Points, in no order, along strands that fork, close into loops and pass close to each other.
Points whose rows are less than 72.3 apart are linked; no others are. Some points are linked to none.
Matif: [-19 -16   2   2   1   0 -10   3  10 -17  26 -22   1 -17 -11 -15  -7   9
 -55 -11  15   9  -8 -14]
Fitas: [  0  28 -10 -34 -31 -38  -7   4   7  -4  16   0  -2 -13  -8   3 -12 -13
   0  30  23  18  15  -5]
vegom: [  4   8 -13 -20 -27 -25  19   5   0  13 -29  22  29   0  -1   6  20  -2
  51  12   1 -13 -18  -2]
Muzir: [ -9   2  18   2  17  -5   9  -6  -6  17   0  22  -7  21  11 -17   2   9
 -14 -12  18 -31   6   4]
gam: [-24  -1 -42   5  -4  -1  13 -18  23 -21 -11  -2   1 -11 -15 -26 -25   6
 -21  14  -3  11 -21   3]
tarod: [ 11  -2  -1  38  27  -1  19  10  -6   1  -3   1   6 -30   0  -4  -5   9
 -25  15 -24 -15 -38  -8]
buzeg: [  5 -10 -18  29  -7  20   3  -2  28 -27  -4 -14 -19  -7   7   7  -8   5
   1  27  32  25 -18 -11]
Kir: [ 25   8  27  -1  20  -7  18 -13   4  14  -3  12 -14  -2  13 -24   7 -17
   8  27  10   1  24 -17]
nolel: [  3  -2 -19  -4 -25  -7  26  31   7  -2 -15  31  17 -18   2  -3  11   8
  42  14  16 -20 -20  -3]
zagu: [-21 -27  -2  23  -7  35  -7   1  -9 -18  -1  16  -7  -7   0 -10   7   7
   0 -39 -10  -1   8  28]
Lus: [ -1  25  -4 -29 -26 -45   3   4  -1  16   0  11  14 -18   0   0  -4 -10
  -3  33  30   0 -18 -14]
fasez: [ 13  -9 -18   9  -6   7  33  -9  14 -11 -25  12   0 -16 -13 -17  13   1
  39  24 -34  12   8  -8]
femab: [ -1  -7  31 -22 -10   4 -39  25  -9   5  18 -14  10 -28   7  10  11 -12
  -9 -15  30   8   2 -32]
vava: [ -3  -3   1  -1 -22  34  12  10   4  24 -24  29 -15  27   4   9  17   2
  46  15   5 -10  35  19]
buz: [ -4 -29  11 -19  -5  -4   3 -14  12 -10  -9 -11  -1 -14   1 -22  21 -17
   4   5  17  46  17  -1]
Nepa: [-16  -6 -13  16 -32  23  -4  -1   7  -9  -9  22 -29  -7  10 -11   7   7
  13   6  19  21  20  16]
Fime: [-11  -9 -11  16  12 -14  11  -6  -6   0  -8  -3  22 -31  -7 -16   0   5
 -32   0 -32   9 -40  -5]
nuko: [-16  17  -4 -31 -11 -18 -18  13 -16  -1  30   0   9  20  -8  -1 -15  14
 -10 -34  -6 -16  18   5]
Fode: [ -3  -4   3  17   3   3  -6 -16   2  -9  18 -18 -24 -23  -5 -15  -9   5
 -48  22  -2  26  -1 -10]
resav: [ 10   3   6  -8  13  14   3   3 -11  14  14   5  -1  37   7  11  -9  -2
  24 -10 -17 -18  27   9]
ger: [-35  -9 -14 -12 -23  -9   7 -28  -2  14 -38  13  14  28  -6 -12  29   5
  15  -7 -10   6  -3  24]
situ: [ -4  16  21 -43 -12 -24 -22  23 -12  19  -8  -7  14 -23   7   4   6 -14
  -7  14  41   3 -10 -29]
Dukin: [ -8   2 -29   0   1 -12   4 -23  -3  -1  -7  11  13   8 -13   3 -16  -4
  10   4 -75 -22 -14  22]
vinup: [ -1  11   5 -11 -17   3   2  -6   3  27 -36  20 -23  18  12   9  15  -4
  31  27  32   2  11  12]
Lolor: [  7   9  -2  -6   3 -23  31 -15  16   4   7  19  -2  -3   3 -38  -1 -12
  15  29   4  -7  20 -14]
ged: [ -2 -16  17 -14  -1   5 -13  -8  21 -22   9 -20  -2   4   4  -5   4 -16
  -1  -8  35  24  14  -8]
Mited: [-13  -6 -28   8   6   9  12 -23   9  -8 -18  11   6   0 -15 -26 -11   5
   5 -11 -58  -6  -8  13]
sovap: [ 17  19  11   4 -20   1  -4  -5 -11  23 -25  14 -35  -9   9  13  15  -8
  28  31   7  21  19  16]
Vova: [-13   4 -21  21   8   7   8  -5 -10  20 -20  13   7  19  -1  25  -8  11
   0   7 -52 -31 -26  29]
meput: [ 30  19  13   9   3   6 -29  25   6  -4  21 -28  -1 -10   1  32  -9  -8
   6   7   6   8  -1 -28]
Befe: [ -6 -16   6  -7   9 -20  12 -27  -5   2  -3  -5   5 -13  -3 -30  19 -12
  -7   2 -21  36  15  -3]
fesa: [ 42  -4  22  19  21  26 -20  20  11 -16  16 -25  11   0   6  27   1 -18
  30 -19   0   2   7 -26]
nevin: [-13   9  -3  -7  -5 -21   6   4  -8  13 -10  17  11  16   7  -1   1  11
  -4 -11  19 -23 -21   6]
gibib: [  1  30  -9  -5 -18   8 -29  22   7  -4  43 -10  -8  25  -4  34 -38   5
   2  -5  23 -25  18 -14]
tavo: [-25 -18   3  -7 -21 -18  -6 -18 -16  14 -32  16  10  -7   6  -6  37   4
  -7 -19   0  24  -4  28]
kiku: [ 12  -2  22  13 -11   8  -7  21 -21  21 -21  27 -15 -25  19   6  27   0
  18   2   6   9   4  16]
bova: [-10 -17 -28   6  -2  30   3   5  10 -22  -6 -15   8  25  -8  22  -6  13
  14 -22  -1  -2 -19  13]
sela: [-20 -12 -44  -5  -4  12  20  -6  24 -29 -16   0  21 -10 -19 -27 -11  10
  12 -10 -27   4 -11   0]
nuz: [  2  -3   8 -14  18 -23   6  -5   6  -3  20 -26  12 -13 -12 -25  10 -12
 -22  -2 -24  24  15 -19]
konit: [ -9 -26  14   8  12  10  -9  14  21  -9  46 -30   2 -32 -13 -18   1  -4
 -35  -8   5   7   0 -35]
Nel: [ 12   8   1  14   5  17 -16   9   8 -12  29 -14 -10  15   3  16 -21   9
  -1  -7  19 -14   7 -14]
Gol: [  6   2 -10  14  28   5  14  -2  -8  14  -9 -15   4  44   2  30 -14  13
  -8  -1 -19 -25 -30  12]
Fid: [ -2   8   5 -24   5  -1  -6 -21   5  -2  -1 -19 -11  37  -1   2  -9  -9
  -2  -3  27  12  20   4]
lib: [-21   9  -7  11 -32   0 -12  -7 -11   5 -11  23 -29 -28   4 -10  10   8
 -17  15   4  30  17  27]
kedo: [ 27 -11  46  -2  38   6   9  -5  -2   6   3  -8   5  -4   6 -14  11 -15
  -5  -9   8 -16  11 -18]
nese: [  9  18  -7  19  14 -20   1 -24  -3   4  -5 -22 -20  -6  -5  11 -11   8
 -44  34 -10  14 -22  -3]
zivil: [  0  24 -15 -22 -16  -8 -20  18 -11  -8  41  -2   2  22 -11  31 -29   4
   6 -11 -13 -25  18  13]
Zam: [ 35 -19  34  22  37  24   7   9  -1  -7  10 -12   8   4   3   5   4  -7
   9 -24  -8 -20   0 -11]
Rofu: [-30  -8 -17  22 -27  20 -21   5  -7 -14   6  21 -20 -43   3 -17 -11  15
 -34  -9   1  19  -4  19]
kefo: [ 36   1  24  11  25   0  -6  15  16  -1  23 -45  -4 -22  -7   9   2 -15
 -13  13 -14  17  -6 -32]
Padod: [  2  15  29 -19  21 -18 -17 -24 -23  29 -28 -13   4  34  12  24   3  -8
 -18  -6  25  -9 -13   3]
nepok: [  7   3  -4  -5  18 -17  31 -11   6   2  16  15  17   7  -1 -38   1  -5
  16  -1 -26 -22  14 -12]
betu: [ 15   2  -1   8   1  13  -3  40  21 -17  30   0  10  -9   6   0 -15   6
  15  -2  32 -27  -9 -29]
das: [ 27  19   1  20  10 -14  15  11 -10   7   7  12  -4 -13  -3  14 -10   6
  -2  24 -20 -24 -14  -1]
dosag: [-10 -12 -27  27 -22  35   4   4  22 -29   3  14 -18  -7   5  -6  -5   9
  20   0  18   3   4  -1]
pup: [ 19  11 -12   9   3  10  18   8  -4   3   6  13 -11  11  -3  22 -11   2
  34  21 -23 -24   6  10]
puvo: [ 10   7  34  -5  20  20 -12  -5 -21  19  -1   9 -13  34  13  11  -2  -8
   0 -20  14 -24  24   8]
bime: [-15  -7 -13   2   6 -13  -2  -3 -12  -1 -15  -5  21   6  -2   9   5  14
 -24 -26 -11   1 -37  13]
Tomim: [-23 -41  13   8 -19  15  -5   0 -13 -12 -20  11   4 -24   1  -4  31   0
  -1 -36  -5  24  11  33]
pagil: [-35 -10 -16  15  -7  17  -7   9  -8 -11   2  24   2 -20  -1 -29 -10  19
 -35 -32  -8  -8 -12  22]
lun: [ -9  16 -17 -16  -7  -9  -5 -25  -4   1  12 -12 -21  36  -8  12 -22   0
  -2   9 -14  16  31  16]
dok: [ 14 -11   9  24  29  16   3  19  17 -19  37 -31  12 -25 -11 -10  -2  -1
 -25  -9 -20  -3  -7 -32]
zesad: [  3  13   7  -3  15  -1 -11  -2 -19  22 -23 -17  -2  45   7  47  -8   9
 -16  -4  15 -10 -26  14]
Bepo: [ -7  10  18 -42  11 -21  -8 -32 -10  15 -19  -9  10  39   5  -3   7 -18
   2 -11  19   7  21   0]
Nutu: [ 18   3 -14  14  -1   7   7  15  14 -11 -14  -8 -10  -3   9  21  -6   5
  15  33  31  -4 -32  -7]
Gab: [ -2  27 -20 -27 -15 -39  -8 -23   0  -5   9 -15  -9   9 -16  10 -15 -10
  -7  23 -11  25  15   5]
dab: [ -2 -16   6   4  18  20  12 -20  -6  10 -20   2  -6  36   0  12  12   0
  17 -14 -33   3  18  25]
sove: [ 11 -11 -12   1   2   7  23  30  19 -13  -5   8  12 -10  12  -9   2   3
  30  10  30 -15 -19 -17]
Zufad: [  7 -11  36   7   2   6 -18  11 -30  14 -11   6  -5 -21  12  16  25  -2
 -10 -20  11   8  -5  15]
Kisar: [ 11  -9  34  -2   4   7 -26  16 -23   1  14 -11  11 -13   7  17   9   4
 -15 -40   3   0  -3  -7]
Figik: [-12  17 -13 -27   4 -38   7  -4  -1  -5  31   9  28   8 -12 -30  -9  -3
  -7 -22 -22 -24  16 -10]

A tip is a point with one link. Name the tips that can be reached along the links from each point below, in the order of the rows.
Fid -> gam, vava, nuz
pagil -> vegom, ger, nese
Muzir -> dab

A piece is all that can be reached along the links. How many separate loops has the piece of each point below (a circle has one, a figure eight two, a Y none), and how many tips (points with one link)?
nolel -> loops 1, tips 3
vava -> loops 0, tips 3
dab -> loops 1, tips 1

How many points has the smallest loop of links through each point below? Write - if it is on no loop.
zivil -> 12
pup -> 9
Mited -> -

Name the points in between on the shortest way along the links from the first point to the second, in order.
lun, vinup -> Gab Fitas Lus situ femab Kisar Zufad kiku sovap
ged, sela -> Fid Bepo Padod zesad Gol Vova Dukin Mited
meput, Tomim -> Nel betu sove Nutu buzeg dosag Nepa lib Rofu pagil zagu
sove, nepok -> betu Nel gibib zivil nuko Figik
nuko, nese -> zivil gibib Nel meput kefo dok konit Matif Fode
